A landscape with many peaks, sampled at points; each row gives a point and its height.
A climber steps from a point to whichever of its 2 nearest points has the largest rise for the distance, and stops where none of them is higher. Distance is the straight distance between rows; heights are no part of it.
suv h=14.2: [160 128  82  97 152 115 104 127 186 134 110 153 121  99 123 145 150 154
 121 187 139 148 128 139 104 123 161 112  91 153 216 132]
nilan h=9.9: [142 156 102  98 149 136 137 178 193  96 123 138 103 135 111  89  78 138
 190 112 118 123 133 130 143  93 148 165 145 113 237 123]
mivin h=20.4: [157 109 136 101  88 138 123 152 158 142 135 137 116 139 104 109  47 142
 150 134 142 196 109 176 132 156 100 140 146  78 157 170]
zufit h=40.7: [139  97 131 106 143 163 135 130  98 145 133 169  91 145 185 109  95 155
  65 149 178 124 115 131 144 201 117 129 141 100 104 141]
zami h=73.0: [ 80 146 159 179 145 113 123  74  90 101 125  56 154 122  86 107 158 118
 158  99  98 104 141  96 120  88 171 108 146 181  83 125]
kulif h=33.7: [ 87 160 100 111 129 113 132  94  70 169  83 160 131 126 137  97 127 126
  79  93 151 144 115  95 165 135 140 104 174 142 106 121]
sus h=20.0: [177 120 160 114 182 148 126 173 147  88 172  78 107 186 169 120  78 137
 178  95 156 117  95 153 136 128  98 171 143 116 117 145]
vimov h=28.3: [143 159  99 114 112 125 120 177 156 156 117 152 139 141 125 115  97 113
 170  78 131 130 119 126 187 121  64 160 163  97 127 115]
zopi h=23.4: [117 158 122 181 148 137 128 201 150  97 132 153 153 162 137 112 107 116
 203  59 106  89 130  94 139  87  50 160 161 110 151 132]
seni h=17.4: [157 138 154 122 155 142 142 176 132  99 141  70 130 164 154 141 110 112
 186  73 123 117 114 159 160 109 110 174 120 108  69 141]
puna h=36.5: [ 88 155 114 122 177 124 141 126  48 146  99 147 150 145 151 115 163 124
  77 105 140 131  98 118 160 141 145 130 144 134  68 113]
duna h=35.2: [ 54 154  89 116 128  99 148 119  77 149  40 177 149 130 155 120 151 137
  79  81 119 127 133 106 136  96 158  86 148 148 126 152]
dep h=25.6: [130 160 123 129 109 125 127 171 164 104 134 130 145 153  95 105  75 117
 202  59 100 130 103 132 145 101  91 163 147  99 156 133]
gokod h=43.4: [133 164  98 161 172 120 132 169 172 110 143 116 129 118 154 126 166 119
 182 136 117  82 148  82 117  83 108 159 133 146 143  92]
zos h=63.6: [ 97 100 122 105 112 147 165  91  72 142  87 181  80  93 146 111 118 154
  48 149 164 132 136 108 128 137 179  70 148 133 155 162]
Dutop h=52.7: [127 113 169 122 127 150 126  97  55 126 155 104 131 151 113 123 134 117
  91 104 149 126  97 126 159 161 125 134 144 121  60 119]
Milir h=60.2: [111 123 124 130  94 127 184 122 184 129 116 152 111  78  96  98 112 119
 160 176 135 145 183  99 131  89 155 112 150 118 220 125]
Gede h=4.3: [102 125 107 128 150 119 146 103 128 123 110 101 129  91 127 131 141 142
 121 170 129 136 135 136  96 124 186 103 103 155 128 158]
dur h=8.2: [118 154 106  69 177 133 153 152 149 102 104 131 105 141 109  89  77 131
 143 116 134 153 117 146 155 122 188 169 138 114 205 132]
bodup h=26.8: [155 155 124  97 153 113 113 168 133  74 156 165 149 136  89 139 149 102
 118 102 121 140  81 130 144 102 122 157 106 110 173  93]
tutel h=52.4: [ 94 131 138 198 191 122 166 187  89 116 145 150 175 113 134 149 184 136
  96 189 111 165 112 162  86 139 111 105  89 109 102 143]
bir h=69.1: [ 84 134 127 154 108 111 117  66 123 119 113  85 131 121  94 100 118 124
 152 108 112 115 125  87 114 115 155  92 158 167 118 125]
niki h=25.0: [148 129 150  95 183 136 129 143 122  61 162 155 118 151 122 113 127 112
 105 119 157 124  93  99 138 117 128 161 132 128 169  90]
sif h=76.0: [108 126 113 186 145 116  96  59 148 141 145  88 111 116 117  99 121 146
 153 152 156 105 135  69  89 146 130  91 172 173 125 116]
luvu h=45.8: [113 160 118 187 167 116 147 197 154  82 147 131 152 111 128 162 188 102
 164 134  85  97 152 118  90  64  95 145  91 132 163 102]
gedi h=74.3: [126  99 148 165  69 118  57 119 135 158 130 124 175 167 102 147 104 125
 153  70  94 125 119 160 119 154  72 126 124 121  76 153]
netu h=63.9: [140 140  96 142 127 112 105 102 123 187 126 139 136 108 138 126 161 140
 101 166 162 142 128 110 127 165 106 103 135 136  95 118]
zesun h=47.8: [138 122 139  64  43 116 119  68 131 154 116 125  93 133 110 126 109 105
 133 100 114 112 140 115 164 126 156 122 154 146 144  81]
zuv h=3.3: [114  85 126 140 148 140 160  90 131  99 129 110 104  98 171 151 154 150
  96 181 137  85 155 116  75 116 191  79  79 167 136 158]
lonut h=55.2: [105 127 114 165 156 135 166 188  91 147 103 185 160 131 170 163 174 146
  75 190 105 149 117 171  90 158 117 106  75  94  94 154]
sipet h=3.2: [112 105 111 130  92 128 130  68 102 165  98 116 116  99 146 142 136 152
  87 155 130 120 152 136 101 154 174  77 108 142  89 177]
Togab h=31.0: [149 154 121  94 103  93  97 125 131 142 123 119 161 129  95 173 171 104
 135  94  90 129 132 156 141 104 138 149  88 137  97 100]
pega h=15.0: [177 142 157  76 124 135 156 159 137  99 162  91 110 130 113 144 124 103
 158 119 130 147 116 162 161 110 128 174 113  99 118 116]
Buba h=37.5: [198 126 127  47  99 127 111  98 105 145 142 150  92 132 131 138 142 117
  71 142 159 145 136 134 174 145 139 151 125 113 119  77]
bisa h=77.6: [ 91 144 137 146 158 115 108 110  93 133 105  74 159 133 114 136 167 115
 148  90  93 113 135 140 144 115 157 133 114 163  47 121]
Doz h=48.0: [111 152 124 192 204 101 158 170 135  70 137 144 149 102 132 142 188 125
 125 189 104 116 155  90  60  77 135 138  98 143 181 122]
Lif h=11.4: [134 147 105 112 152 109 101 132 185  88 129 127 133 136 112 106 114 124
 165 108 109 107 120 101 108 103 163 146 130 154 208 110]
Dutor h=37.0: [ 53 127 118 119 102 109 155  97  70 134  67 148 152 121 114 118 123 135
  80  87 111 149 130 117 109  97 188  72 129 139 124 187]
Febis h=69.5: [107 130 119 193 170 105 100  79 112 159 153 105 144  89 114 117 168 148
 109 169 160 134 118 100  93 157 117  90 140 159  97 122]
Zove h=60.5: [146 146 133 154 135 122  89 201 107 160 118 131 178 171 126 174 160 119
 150  82  89 135 125 194 143 131  80 165  86  94  57 145]
Tadov h=15.6: [139 127  87 142 126 138  97 144 183 135 114 143 147 121 117 131 106 152
 130 157 124 162 115 150  94 152 124 118  91 127 195 160]
Zut h=58.6: [126  99 175 117  28 133 105 101 151 120 138 111 126 167  96 117  53 114
 170  67  94 106 116 128 139 136  91 128 163 117 115 125]
poto h=38.3: [168 156 120  48  44  87 124  96 135 166 112 156 121  96  76 131 127 107
 116 156 114 179 155 152 151 124 149 135 119 100 148 109]
sis h=52.9: [127 175  89 141  90  92  97 122 199 161 130 138 133 109  79  87 124 126
 219 128 118 115 136  83 132 101  95 122 171 150 177  77]
goto h=45.5: [101 112 177 129  36 131 138  21  74 125 146  75  97 126  77 124 101 111
 127 113 109 132 126 111 138 128 167  78 164 155  99 111]
vevaf h=30.0: [129 107 143 143 109 168 122  69  95 143 147 132  96 125 179 144 162 124
  80 120 157  46 138  72 147 131 113 103 142 171  95  84]
momil h=33.5: [151 150 126  77 111 110 120 103  91 153 116 147 137 133 131 154 182 104
  87 105 123 116 133 126 169 118 137 142 116 135  86  86]
ker h=64.2: [111 103 141 122 113 141 186  83 142 125 119 155  76  76 104  86 109 119
 121 178 161 153 170  85 142 116 167  96 176 131 209 114]
lofo h=37.6: [185  96 108 115 175 153 109 146 179 137 153 131  78 126 193 134 136 151
 131 186 182  96 140 117 131 148 118 133 127 143 151  99]
kiz h=56.6: [108 157 106 125 102 107 154 120 173 147 111 150 116 102  98  81 115 108
 173 135 131 131 154  75 149  92 129 124 181 138 192  93]
nuze h=80.2: [176 116  85 114 178 157 113 207 173 139 121 143 122 162 203 165 124 164
 135 164 134 118 115 176 109 164 110 154  79 122 162 144]
buzem h=40.8: [156 128 106 156 199 142 134 161 181 107 150 118 106 137 183 121 134 141
 157 163 163  91 149  89 109 113 109 152 142 147 159 109]
rafe h=30.5: [186 114 164 114 109 134 127 104 137 138 180  68 109  95 127 152 147 125
 135 184 154 142 146 152 118 150 115 135 103 121  78 110]
bik h=31.7: [144 125  96  93  88 141 119 143 163 190  91 173 114 141 163 120  97 121
 135 114 137 112 154 129 171 150  91 161 157 109 126 119]
mip h=17.7: [128  96 104 110  84 133 109 115 160 163  99 159 122 128 127 113  69 142
 111 147 133 159 132 144 121 169 126 119 134 107 159 167]
kipi h=69.2: [176 108 112 100 129 158 120 203 155 120 130 178 132 165 187 169 115 141
 110 136 119 128 123 172 121 148  88 155  81  83 134 150]
nen h=12.8: [141 101 103  96 107 110  97  97 187 111 118 158 115 118 111 129 117 142
 123 141 128 116 127 107 101 111 158 101 117 160 224 117]
ruk h=2.4: [ 96  91 165 153 128 153 183 109  81  97 143 127 124 107 173 172 187 127
  69 145 115  75 153 125  96 120 172  84  82 147  87 144]
nugig h=59.3: [105 125 102 170 133 126 132 135 116 171 117 150 159 114 161 141 148 146
  99 167 140 137 135 136  98 166 108 108 109 110  89 160]
kon h=58.1: [113  85 114  86  58 135 131  60  95 174  78 165  61 107 127 122 101 159
  63 129 153 115 161 109 128 123 184  64 153 155 176 164]
Noza h=69.7: [186 162  82 130 206 143 138 227 148 127 129 118 131 141 166 163 151 158
 152 177 119 155 105 187 118 142 100 167  83 104 159 147]
sele h=22.7: [171 117 150 104 169 144 105 138 155  81 174 105  92 175 144 105  92 130
 153 110 159  98 101 102 131 122 114 160 161 142 151  99]
Gub h=36.0: [123 125  96  99 123 140 129 154 104 172  91 185 122 152 179 129 104 140
  78 119 145 126 132 145 155 174 109 147 136  95 107 144]
nava h=62.5: [134 165  77 151 206 135 137 194 145 143 114  93 139 135 151 124 129 157
 158 157 136 159 107 158 118 143 128 153 114 123 138 160]
rupa h=28.5: [152 116 149 160 121 136 142 129 161 148 171  95 122  65 156 150 168 122
 134 192 155 112 174 124 109 142  82 118 105 134  90 104]
keze h=5.1: [ 93 140 117 137 187 111 146  98 117  77 130  89 150 110  91 115 128 142
 127 161 123 164 104 134  82 115 198 125 115 146 160 171]
Tif h=70.3: [105  94 154 123 142 150 189  90 102  72 124 162  84  84 128 100 115 149
  70 186 161 133 141  87 113 117 182  86 148 133 192 157]
tun h=52.8: [104 105 127  89  45 120 136  56 119 156  97 131  87 102 101 115  98 130
 124 120 120 127 144 106 132 120 177  82 161 153 171 127]
daz h=46.4: [116 118 150 111 146 151 140 113  88 119 144 137 108 143 132  92  85 130
  82 110 161 145  99 119 159 162 133 130 165 110 116 128]
momun h=39.2: [ 67 129 157 144 109 112 161 100  85  97  93 104 161 105  96 131 133 105
 116  98  80 139 133 133 116  82 186 102 106 142 111 168]
suk h=50.1: [121 140 138 199 220 121 146 177 117  89 161 149 149 116 136 146 194 138
 111 191 125 137 119 116  72 124  97 118  96 126 142 116]
Tur h=6.5: [113 131 111  92 164 113 132 121 128 100 107 119 126 128  99 103  84 141
 121 127 128 175  88 159 114 131 189 138 127 126 177 157]
tili h=28.8: [163 183 114  90 111  85  84 132 153 134 154 135 154 132  56 135 156 104
 161  91 108 139  87 131 144 109 112 156 121 131 149  74]
mok h=42.4: [172 112 141  37  62 123 127  99 144 149 113 159  79 122 104 122  94 112
 105 136 135 150 136 139 170 141 150 144 139 108 173  93]
Tapu h=50.5: [117  99 174 133  28 130  96  52 108 134 143  75 118 146  89 134 100 116
 159  92  91 106 122 125 134 143 119  96 150 150  80 110]
Bolam h=41.9: [ 96 104 170 129  41 129 162  53  95 114 114  86 125  94  94 140 124 102
 110 118  97 128 155 125 120 102 178  79 117 140 100 152]
Tig h=68.4: [114 130 169 154 138 124 105 154  84 128 132  96 174 159 103 147 158 101
 149  62  90 131 123 170 167 129 119 154 116 119  36 134]
dupez h=32.8: [177 137 124 115  86 111 105 105 149 176 147  79 122 107 103 132 128 139
 148 185 135 168 152 166 123 165 115 137 119 113  91 129]
Dubil h=40.0: [ 97 155 138 161 194 122 150 177  70 120 138 128 159 153 130 110 149 116
 119 106 141 159  96 134 153 134  98 146 147 100  68 124]
besid h=23.8: [ 95 143 126 206 127 140 117 159 160 132 116 123 158 138 154 124 129 120
 194  85 111  93 153  94 143  97  52 142 150 129  93 122]
Gefi h=43.3: [121 126 172 175 204 124 110 172  91  77 180 140 156 170 106 118 140 124
 115  98 147 147  82 130 110 129  90 141 137 112 121 136]
dap h=56.0: [128 161 105 126 176 126 156 147 142 129 134  55 120 109 116  96 106 142
 186 154 147 177 119 154 140 134 146 160 137 117 110 154]
val h=60.3: [152 125 117 113 110 145 124 198 130 136 108 145 148 172 164 174 109 130
 128  96  84 127 119 193 134 137  96 176  76  78 100 170]
Tasum h=35.4: [175 134 123  85  54  92 103  76 147 180 128 114  98  89  67 124 114 133
 141 195 126 199 158 161 124 155 147 123 134 110 144 117]
Tadi h=33.6: [164  93 137 106 142 160 119 116 135 114 155 148  91 139 187 150 150 130
  90 138 162  72 118  96 134 140 125 135 121 152 127  83]
vozi h=68.9: [112  78 155 137  30 147  93 101 136 147 116 155 146 157 139 143  72 120
 127  59  96  96 128 133 131 151  76 128 140 113  94 151]
Lora h=25.4: [106 125 146 200 150 145 137 151 143 124 140  99 151 117 174 149 173 112
 165 123 120  79 170 106 117 111  86 128 121 138  65 111]
fikev h=26.9: [128 108 162 188 109 141 139 153 137 159 149 115 146  89 181 174 188 109
 123 153 122  86 186 132 111 130  67 125  91 131  56 110]
sibaz h=23.3: [133 125 152 134  99 142 119 160 153 101 151 131 157 159  98 119  61 129
 154  81 108 153  96 154 118 121  81 144 127  90 156 169]
Tomon h=60.1: [111  90 187 158 134 155 102 133  69 110 149 110 160 183 128 137 137 111
 110  56 121 103 104 151 149 157 110 138 128 125  48 130]
Duf h=46.8: [118 110 159 151 191 126 112 121  78  90 168 126 150 152 113 129 163 131
  72 118 148 130  91 129 115 147 140 129 123 137 101 119]

Where does a climber stop that starts at each point below?
keze -> bisa
bodup -> Tif
kulif -> bisa
mivin -> bisa
zopi -> bisa
gokod -> sif
fikev -> Tif
Dutor -> gedi

Call two points neighbours if one is among the 2 nearest of the other. Go from one point of each pair to the other, from neighbour to neighbour, staying as high as possible. Name the lowest point that can't be avoided.
nuze and sif -> val
sif and gedi -> kulif
bisa and sif -> bir
